Points on a hilly landscape, in no order, each with its height.
From any point a climber steps to the highest of the 2 points nearest to it. It stops when none of these is higher. Distance is the straight distance between rows; heights are no part of it.
Z66: [-14 -19  -7   4  -5  -5  -1  10  21 -19  -1  -5   7  23   2  12   2   6
 -17  10]  h=647
Z211: [-17 -16  -8 -11   3  11 -20  16   0 -13  23  -7  -6  14   0  -8  14 -21
   1  -9]  h=523
Z484: [  6   2  -8 -11  -4  -6 -18  -6   8   7  12   9  -3  -4  -5   0   2   3
  10  -4]  h=714
Z459: [ 19  26   7  28  11   2  47   3 -29   4 -21  -5  13 -19  -3 -13 -13  24
  -5 -15]  h=585
Z650: [ 11   4  26 -10 -17   0 -11  -6 -21  11  13 -21  -1   3   6 -36  24   8
  37 -25]  h=384
Z717: [-11 -11  21   6   1  19  -5  18  -4   5   1 -20 -14  -3   2 -10  27 -10
 -23   8]  h=636
Z69: [ -3 -15  10  -8 -16   7 -13 -13  -3   5  13 -15  -4   7   0  -8  25   3
  14 -11]  h=464
Z818: [ 26  17  14   7 -17 -17   6 -22 -12  18  -8  -8   3  -4  -1  -8  10  31
  29 -19]  h=381
Z828: [ 25  10  10  24  -9   3  16 -17 -14  17 -22  -2  -3 -31 -10   0  -2  14
 -25   6]  h=375
Z417: [ 21  30  -7 -20   3 -22  10   0 -20   1  11   8   4 -15   0 -21  -3   0
  35 -22]  h=789
Z603: [-18 -15  -9  11  16  10 -16   9  13 -10   2  11   5  18  -1  20 -18  -7
 -13   9]  h=810
Z774: [  1   9  -3  -7  16   5  13 -12 -23   5  -8  10   7   5  11  -6 -23   3
  21 -24]  h=715
Z453: [  9  -8  18  -3  21  14 -18  -4  -1  12  -5  11  -3  15  10  -1 -21   4
  24 -20]  h=598
Z816: [-18 -11 -19  -6   0  -2   0 -12  14   0  -8  12   5  19   4  21 -21  -4
   2   0]  h=778
Z624: [ -9 -19   5   2  21  11 -22  28  11 -14  12   1  -5  26   4   1  -1  -8
   5   1]  h=814
Z259: [  6  40 -22 -30   1 -23  20 -18 -18   3  13  11  -1 -20   6 -14 -10  -5
  31 -19]  h=504
Z582: [  0  24 -18 -23  -4 -26  33 -11  -8 -13  -6  14   8  -1  13   3  -6  -3
  23 -11]  h=122
Z86: [ -1  17 -10 -26  -5 -24  20 -12  -2 -16  -7  12  -1  15  17   8 -11   8
  32 -10]  h=91
Z741: [ -3   0 -13 -19 -13  -9   1 -15  -2  -1   2   0   2   4   0   1   3  -7
   8 -16]  h=596
Z10: [ -3 -22  25   6  14   4 -18  32  22 -11   6  -3  -4  27   2   3   9   3
   9   9]  h=798
Z533: [  1  -1  -7   5  -6  16  12  -1 -15  12  -4 -15   6 -25 -14 -10   5 -25
 -41   1]  h=57
Z630: [  6   2   1   3  10   3  24 -10  -9  -1 -26   5   7   1   2   7 -17   5
 -15  -3]  h=661
Z870: [ 10 -10   7  11 -25  -6   1  -3   5   3  -3 -21  -6  -3  -1   1  29   9
  -9  11]  h=635
Z345: [ -3 -11  13  15   5  14 -31  10  14   1  12   2 -11   2  -8   5  10   3
 -14  27]  h=685
Z512: [ 29  28   6  -4 -11 -28  12 -11 -11   7  -1  -1   6  -9  -1 -17   2  31
  38 -19]  h=470
Z320: [  1 -14  37  -3  -9  -4 -21  21  23  -1   5 -18 -11  23   5  -5  34  13
  22  13]  h=764
Z622: [ 11  -4  -6   8  -3  -6  -8  14  14 -12   8   1  -1 -13  -3  -5  15  -3
 -26  16]  h=689
Z403: [-18 -18   5  29  10  19 -31  14  13   0  16   0  -4  -2  -9   9   5  -5
 -25  35]  h=718
Z196: [ -8 -15   3 -16 -16  -6 -19   0  12  -6  15 -14  -3  21   7  -9  21   0
  27 -14]  h=489
Z347: [-16  10 -27  -8   1   2  19 -27  -5   6 -16  18   7   1   9  21 -39  -9
  -9   1]  h=562
Z269: [-18 -13  -4  15  -3   9 -50   5  22   3  27  11  -1  11 -12  16  -3   0
   8  17]  h=637
Z955: [  2  -8  10   3  10  14 -15   8   1   6   1  13  -8   1   1  -4  -1  -3
   0  -6]  h=628
Z949: [-10   1 -23  -2  -4   7   3 -24   2   8  -7   5  16  -9  -6  14 -21 -17
 -25   7]  h=442
Z416: [  7  23 -24  -9   0  -7  20 -16 -24  12   3   8   4 -35  -8 -10 -11 -12
 -10  -5]  h=161
Z302: [-12   5 -22 -17   0  -5  10 -20   5  -4  -7  21   4  10  14  30 -37  -3
  12   3]  h=678
Z70: [-13 -12 -10 -22  -2  -4 -22  13   9 -12  19  -9   0  21   0  -9  12 -12
  29 -16]  h=505
Z794: [  6  29 -12   4   4  -6  52  -8 -22   0 -23  -1  22 -25  -6  -2 -23  -2
 -21  -3]  h=551
Z655: [-15 -18  -9   8  -7  -2 -36  -4  29   0  14   2   0  22  -5  19   3  12
  13   9]  h=621
Z715: [ -4 -16  -2   7   6  -8 -14  19  23 -19   6   0  -2  17  -3  11  14   1
 -15  15]  h=623
Z924: [-22   6 -35   0  14   1  -3  -1   2 -10   7  16  16 -11  -4  17 -33 -26
 -31  15]  h=445
Z766: [ 13  -1  -5  -4 -10  -4 -10   0   9  -4   8  10  -5 -11  -7  -5  13  -1
  -7   2]  h=846
Z391: [ 22  13   2   2 -16 -15  15 -23  -7   8 -13  -1   3  -3  -1  -2   6  24
  12  -8]  h=315
Z156: [ 16  20   3  20  15   2  40  -9 -36   9 -15  -2  11  -8  -1 -16 -15  19
   9 -21]  h=699
Z722: [  5 -10   6  14 -20   2   2  -9   8   4  -8 -12  -1 -14 -11   6  18   2
 -28  18]  h=532
Z430: [  4  10 -17  -3 -12   4  16 -13 -21  11  -8  -6  12 -25  -9  -6  -1 -15
 -25  -4]  h=93
Z23: [  3 -14  26   6  19  18 -18   5  -1  12  -8   3  -9  14   8  -2 -10   5
  10 -10]  h=611
Z274: [ -8 -20  32   4   8   7 -26  35  20  -8  13 -17 -12  22   3  -5  26  -1
  13  13]  h=781
Z626: [-21   9 -42 -12   9 -10   2  -2  10 -14  11  18   4  -7  -1  18 -27 -23
 -14  12]  h=392
Z851: [  4  -6   2  -7   4   6 -30   9  15  -3  16  16  -2   4  -3  -6  -2  -4
  11  -2]  h=652
Z525: [ -9  -9  -5  -3  16   3 -11  10  13 -14   6   9  -3  21   4  10 -16 -11
   2  -3]  h=840
Z751: [-28 -21   3  29   9  22 -20  17  17  -5  15 -12   5  13 -11  13   1  -2
 -36  36]  h=751
Z754: [ 14   0  48  19  -4   8  18  24 -13   7 -13 -22 -26 -22   8 -19  29  13
  -2   4]  h=717
Z293: [ 20  35   1 -17   4 -22   8  -8 -12   4   4   9   8  -7   2 -17  -9  14
  52 -24]  h=602
Z971: [-10  -3  -8  -8   4  14   3  -8 -16   5   1  -6   4  -1   3  -7  -2 -11
 -11 -14]  h=581
Z578: [ 16  -8  50  16 -11  -1   4  31   4   3  -5 -23 -29  -8  10 -15  35  13
  10  13]  h=760
Z193: [ 12  -6   5  10 -17  -5   5 -24   1   9 -16  -4   8  -6  -4   2   8  14
  -6  -3]  h=386
Z520: [ -9  10 -22 -23   5 -13  -3 -12  19 -10  -2  24  -2  13  15  26 -29   0
  24   5]  h=595
Z174: [ 14  -5  15  24 -16  10  11 -18  -1  16 -23 -14   1 -13  -4   5   4  14
 -20   8]  h=443
Z890: [-16  13 -38 -29  -1 -15   9  -5  13  -9   5  25  -4  -4   8  21 -19 -19
   2  11]  h=317
Z648: [ -1  -6 -10 -18  13  -9  -7  17  11 -20   1  11  -3  20   7   7 -15  -6
  16  -9]  h=805
Z35: [ -8  -7   4  10  -6  21   5  -2  -6  10  -2 -12   7 -17 -13  -3   7 -19
 -42  18]  h=39
Z726: [  2   2  -1  -4  10  11  12  -9 -19   3 -13   8   7   5   5  -2 -16  -3
  -1 -16]  h=646
Z752: [ 15  15   7   4  11  -1  21  -3 -29   7  -3   2   7  -6  -1 -18 -13  16
  18 -28]  h=880
Z862: [ -2  36 -31 -22  -2 -18  27 -20 -27   6  10   7   5 -28  -4  -5  -8 -10
   9  -8]  h=288
Z907: [-17   3 -29  -9   5  14   6 -14   1   2 -11  15  12  -5  -3  25 -39 -23
 -22   6]  h=492
Z579: [ 10 -10  40  17 -10  -7 -14  24  18   4   1 -17 -23  10   2  -4  33  15
   9  23]  h=823
Z266: [ -6  22 -36 -28  -5 -22  23 -13   1 -14  -1  11   0  -6   6  14  -8  -8
   4   3]  h=209
Z163: [ 14  -1  23  -6 -18   0 -10  -5 -14  16  11 -11  -8  -5   2 -23  30   7
  21 -16]  h=421
Z744: [ -1  -8  10  10   1   5 -42  13  27   4  20  14  -7   5 -12   5   3   0
   7  10]  h=655
Z276: [ 24  16   9  23   5   3  35  -8 -23   8 -28 -10  10 -24  -5  -9  -7  17
 -15  -5]  h=487
Z413: [ -8  -9 -11 -10  -1 -14   7  -1  12 -18 -11   2   6  14   5  16  -4   0
  -3   1]  h=702
Z124: [-18 -14 -12 -11  11  14  -7  10 -11  -6  14  -3  -3   4  -1 -12   6 -18
  -5 -16]  h=539
Z461: [-30 -24  -7  21  17  15 -20  16  16  -8   9   2   9  20  -4  19 -11   0
 -24  22]  h=785
Z262: [  6 -18  14   6 -14  -3 -10   1  16  -1   0  -8  -5   7  -3  -1  27   5
  -3   8]  h=708
Z670: [ -1  -7  27  14   6  19   3  18 -15  11  -3 -18 -16 -12   4 -22  23  -5
 -14   1]  h=668
Z567: [  4 -10  33  14  -9   4 -10  19  15  -3  -2 -16 -18   4   0   1  31   5
 -12  21]  h=768
Z707: [  5  15  -4   4   6  -5  44  -7 -16  -2 -32   1  12  -3  -2   4 -21   6
 -15  -5]  h=815
Z134: [  6  -9   7   6  -1   5  -6  22  -2  -2   5 -12  -7 -17  -7 -13  19 -11
 -30  16]  h=589

Call two points neighbours if one is among the 2 nearest of the other. Go from one point of each pair to the other, from neighbour to neighbour, staying as high as possible. Name the lowest point that can't be avoided.
Z525 and Z816 -> Z413
Z525 and Z707 -> Z971
Z766 and Z579 -> Z851
Z816 and Z417 -> Z391
Z579 and Z525 -> Z320
Z707 and Z752 -> Z726

Where does a climber stop that starts at each point below?
Z266 -> Z302
Z722 -> Z579
Z345 -> Z525
Z163 -> Z752
Z430 -> Z417
Z124 -> Z752
